The views of a scene show one set of named points, each view turned or mirrored, and shifted as a whole, with a little noise and some points left out.
(in the rows, 100 means zero)

Scene 1
View 1
guli: 103  84 113  90 104  75 106  95 102  85 109 117 103  89 113 101  96 118 110 100  97  98  97  90 101  96 111 117  91 115  86 122 125  99 102 114
rutut:  89  90  98  66 103  86 100  89  78  89 106 117 105  99 103 105  93  96 121  97 115  95  81 114  91  79 102 115 105 108  86 109 116  85 111 127
mef: 100 105  97  77  97  99  97  99  90  96 105 117  98  99  97 105  78 100  85 100 124  79  78  88 116  85 103 135 106 113  92  92 115  91 101 102
peto:  97 106  92  75  99  96  97  92  94 103 100 111 108 100 101 108  81  97 109 105 122  90  81  97 100  79 104 116  99 110  90  96 101  94 107 126
bos: 101 103 104  90  96  89  98  93 102  88 103 116  96  86  95  97  89 109  83 102 108  87  88  80 116 100 105 132 101 120  92 104 128  92  95 103
Damu:  94 106  99  88  95  89  96  87 103  93  99 112 100  76  88  96  93  99 112 106  98  97  92 101  96 101 104 122  99 124  86 108 122  87 108 121
diz:  88  93  99  79 101  83  99  83  89  86 105 117 104  90 103 101  96 100 104  99 112  94  84  99 102  90 100 120 104 116  88 109 121  87 104 122
Nute: 104 109 100  81  97 103  97 105  93 100 104 116  98  92  91 105  77 100  86 103 119  78  80  84 117  89 107 137 102 117  91  91 118  92 101  99
dazev:  79 102  88  79  96  85  94  69  94  82  98 115 106  84  92  96 101  93 107 101 110  99  82 110  95  97  92 112 107 121  88 110 120  81 106 136
viba: 120  86 122  89 105  84 110 123  96  95 114 118  97 103 121 111  76 126  82 101 111  80  93  64 128  83 118 137  89 106  88 108 122 107  93  82
Rivog: 110  95 115 106 101  73 105  94 125  85 103 110 107  83 119  97  98 128 105 112  89 105 108  74 103 108 115 112  82 119  88 123 117 108  97 118
disi:  95 106 104  89  94  94  95  91 102  90 100 113  94  65  78  93  94 101 109 105  86  95  94 100 101 111 105 131 101 130  86 111 134  83 108 107
teni:  94 126  80  82  88 107  90  87 101 100  97 114  99  95  85  99  73  91  66 106 133  77  70  79 125  90  94 139 111 123  97  77 110  86  94 109
rop: 103 117  96  99  89  94  96  88 121  95  96 110 102  84  95  97  85 106  83 111 110  89  90  74 112 103 105 126  97 127  94  97 114  95  94 115
View 2
bos: 103  96  97 100  73 104  89 106 102  99 127 109 113  93 107  90  75 110  99 119  89 119  93 116  95  86  88 105  94  95  82 105  87 111 107  85
rutut: 100  82  99 103  70  90  73 113 108 123 136 122 104  89 103 113  94  84 107 111 105 107 102 130 103 104  94 106  91 133  87  82  84  95  98  63
teni: 102  74  89 103  84 109  71 100  89 108 123 106  86 103  99  69  92 105  91 101  80 128  91  94  83  95 104 107  75 102 101 134  93 108 106  91
disi:  96  98 101 106  65 102  93 100 108  88 131 101 112  87  92  89  76  97 110 115  91  91 101 121  98  86  69 113  81  98  76  94  97 100  90  71
rop: 102  96 102 105  77 105  85 106  93 105 121  96 103  97 103  84  90 113  92 121  87 115  90  97  94  79  96 110  93  91  71 104  99 110 102  86
Damu:  96  97 102 104  68 102  91 104 109  99 129 103 113  90  98  96  81  98 106 119  95  97 100 121  99  86  78 110  89 102  72  88  94 102  94  72
peto:  97  93  97 103  74  93  68 104  94 114 126 110  98  97  97 101  98  95 107 109  95 116  97 110  97 101  95 110  90 125  89 101  99 100  97  79
Rivog: 102 118 112 104  70  94 100 114 102 106 122  98 121  91 111 115  84 115  96 141  98 107  91 115 110  73  93 109 118  91  49  72  99 112 101  84
diz: 102  81  99 102  72  94  84 110 108 116 135 115 105  89 108 100  86  94  99 115  98 109  98 123 101  95  94 106  93 113  83  90  87 101 102  69
guli:  99 109 105 101  69  94  92 110 105 105 127 109 117  91 108 111  82 108 103 126  95 109  97 121 106  86  87 108 106 104  68  81  93 109 101  78
Nute:  98  98  91  98  75 100  77  99  95 102 120 111 104  99 104  91  82 107 106 107  84 129  95 110  89  99  90 108  91 109  97 120  94 107 108  94
dazev: 100  66 102 108  74  99  82 113 107 119 139 111  96  88  97  92  95  85  94 114 101  91  97 116 102  92  95 109  82 112  74  85  86  94  92  56
viba: 105 127  93  91  71  93  87 106  97 106 116 115 124  98 125 115  69 122 103 128  85 152  93 123  97  96  94 100 121 104  91 108  87 123 118 112
mef: 104  90  91  98  75  99  72 106  97 110 125 116 101  97 107  93  86 102 101 107  87 128  94 113  93 102  96 105  90 113 100 116  88 106 109  89
View 3
rutut: 121 119 117  90 110  95 102 106 105 105  71 103 102  87  81  99 108  80 115  80 105 114  96 131 113  86 104  91  93  72  98  87 100  93 119 116
viba: 106  79 125  91 110 117 113 103 101  99 109 122 111 122  69  93  83 102 102 131 100  98 117 100  99  95 111 106  92  82 104 103  76 112  84 112
diz: 115 109 120  97  94  89 103 103 106 104  82 109 107  96  79 105 103  85 112  87 111 108 100 121 107  94 104 100  98  71  99  84 108  93 117 113
dazev: 117 120 120 101  84  77 103 102 107 107  76 107 105  88  80 108 112  79 111  74 122 111  95 130 112 100 102  99  99  70  97  78 124  87 128 109
rop: 103 110 122 103  78  87 123 104 100 101 106 128 120  99  67 102  98  95  88  93 130 104 103 112 102 126  95 115 102  83 101  77 128 107  94  96
Rivog: 108 102 127 115  72 102 117 118  95 100  91 143  94 128  75 113  73  88 106 108 134 114 116 117 120 105 112  97  96  72  84  94  96 109 103  95
bos: 106  95 121 101  87  90 108 100 102 107 104 116 114 103  76 104  96  98 103 102 111 105 111 105  96 111 106 111 100  79 103  88 106 100 103 106
teni: 106 100 120  87  99  83 115  86 110 101 112 101 137  83  57  88 123 103  89  95 110  90  94 111  88 117  90 124 102  87 121  74 135 104  96 111
Nute: 105 103 118  90 107  96 112  97 104 102 106 110 124  91  68  94 104 100  94 101  99 104 103 107  95 112  99 108  99  85 110  85 102 103  92 109
guli: 113 103 124 104  91 101 108 114 100 103  84 122  96 115  81 110  83  84 112 101 116 115 112 116 115  94 112  93  93  72  90  93  89 101 110 106
peto: 111 121 118  85 110 102 114 103 106  96  85 107 112  89  69  89 109  88  96  91 117 105  93 133 109  96  96  97  94  77 101  84 110 106 101 110
Damu: 109 113 119 105  85  83 108 109  97 107  92 120 108  94  86 112  93  88 106  84 112 123 110 111 106 114 105 100 100  77  93  81 108  93 108 100
mef: 108 100 119  86 109  97 108  96 107 101  99 105 123  91  70  92 110  98  98 101 100  99 100 112  94 103 100 110  99  83 112  86 107 102  98 114
View 4
mef:  98 110 106  87 104 106  88 112 113  87  92  80  99 117  91  93  99  87  91  95 115 101  80 110  90 101 126  82  94  96 112  91 113 110 120  81
disi: 106 121 111  81 102 109 108  98 119  91 103 104 109  87  87 109  90  74 101  96  97  87 111  88  96  86 127  81 102 110  99  86 104 139  95  70
teni:  93 110 109  95 111  94  85 125  96  78 104  71 100 118  95 100 111  67 102  93 119  93  83 107  76 101 137  78  96 105 115 106 119  92 126  78
peto:  96 100  95  90 106 103  97 120 125  97  92  99  99 116 100  91  83  84  86  88  95 104  72 104  92 103 126  98  95  99 118  84 123 105 104  80
dazev: 102 112 100  82 104 107 121 106 126 106 104 103 112 101 104  92  81  63  90  89 105  82  91  84  87 111 131  92 105 112 119  69 134 120 105  69
viba: 111 100 104  84  82 115  62  97 117  97  79  75  94 121  86 102  97 121 103 116 114 112  85 105  95  96 109  91  68  82  94  78  87 122 125  90
rutut: 101 109  94  79 102 115 114 109 135 105  89 104 105 110  97  83  76  84  75  86 103  97  75 101 100 108 125  90 103  97 121  66 130 125 106  77
diz: 103 112 100  80 100 111 107 103 124 104  95  97 106 107  98  90  82  80  87  94 107  91  86  95  93 107 125  89  99 103 115  70 122 124 112  77
Damu: 107 116 106  81  97 108 105  99 121  98 102 102 106  96  92 105  84  76  99  98  99  90 102  87  91  93 126  87  97 108 102  80 108 133  99  73
Nute: 100 109 107  88 101 106  83 113 109  84  93  82  98 112  87  98  99  89  96  98 111 100  84 108  91  92 124  81  91  96 104  97 105 113 117  81
bos: 105 111 108  84  95 107  87 100 111  96 101  84 102 106  90 105  99  86 104 103 112  91  97  94  86  98 122  84  87 103 102  84 103 123 116  78
Rivog: 118  97  96  86  81 109  87  89 125 120  98 102 103 101 105 113  83  97 113 114  87  96 106  72  90  97 112 111  70 106  93  63  97 130  98  75
rop: 103 102 105  94  99  96  84 110 108  99 107  88 100 105 102 112 101  73 115 103 100  92  99  87  81  98 127  94  84 110 103  90 105 108 112  76
View 5
Rivog:  93  87  93  96  79 115  81 116  87  98 113  90  90 100 100 114 105 114 110 119 114  80 117  89  83  92 106  85  97 128 110 123 107  75 103 104
bos: 121  99 106 100  94  93  78 101 104  97 104  94 111  88  99 103 103 101 105 112 114 104  95  93  92  94  93  88  98 123  92 104 105 100  91  96
Damu: 111  95 106  92  98 106  87 101  90  90  94  91 118  89 100 119  97 102 108 119 127  96  97  97  83 101 111  97  98 112  94 105 100  97 103  92
diz: 117 102  96 106  97  92  93  93  92  95 106  98 115  79 107 123  97 105 105 118 118  90  82  99  89 100  95 107 100 105  83 118  98  96 104 100
peto: 131 104  82 112  97  80 104 106  89  89 101 100 116  79 111 107  86 111 103 117 117  93  90 104  92 105  80 100 102 111  88 116  88  95 122  89
Nute: 134 100 105 105 101  77  87 107 106  92  93  97 120  85 100  94  97 105 103 109 118 113  99  96  96  98  76  85 101 123  90 103  96 108 103  92
teni: 153 117  96 108 106  67  77  99 113  81 106  91 117  73 109  77  91  92 109 101 122 120  81 107  95 106  73  85  91 115  81  95  98 103  97  74
rop: 125 103  96  97  93  93  73 110  99  84 110  85 100  86 104  88  96 100 113 108 123 101 103 100  89 101  95  80  92 120  98 102 103  87  99  85
guli: 101  89  99 100  87 105  94 104  87 102 105  99 108  93  99 125 103 114 103 122 111  85 102  89  89  92  98  98 102 121  95 123 100  91 102 110
viba: 120  84 105 110  81  82  89 115 108 113 100 103 103 100  92  98 110 119  94 111  92 107 115  81 101  83  63  79 108 149 101 119 100 104  93 114
disi: 110  93 115  87 103 108  85 103  90  86  88  89 124  87  96 119  99  98 110 119 133 102  99  98  82 102 121  96 100 108  92  98 101 101 102  87

Which points are out of place in each view (at most two, in the order of its rows)? Write - if all are in place.
view 1 | Damu
view 2 | peto, guli
view 3 | rop
view 4 | -
view 5 | -
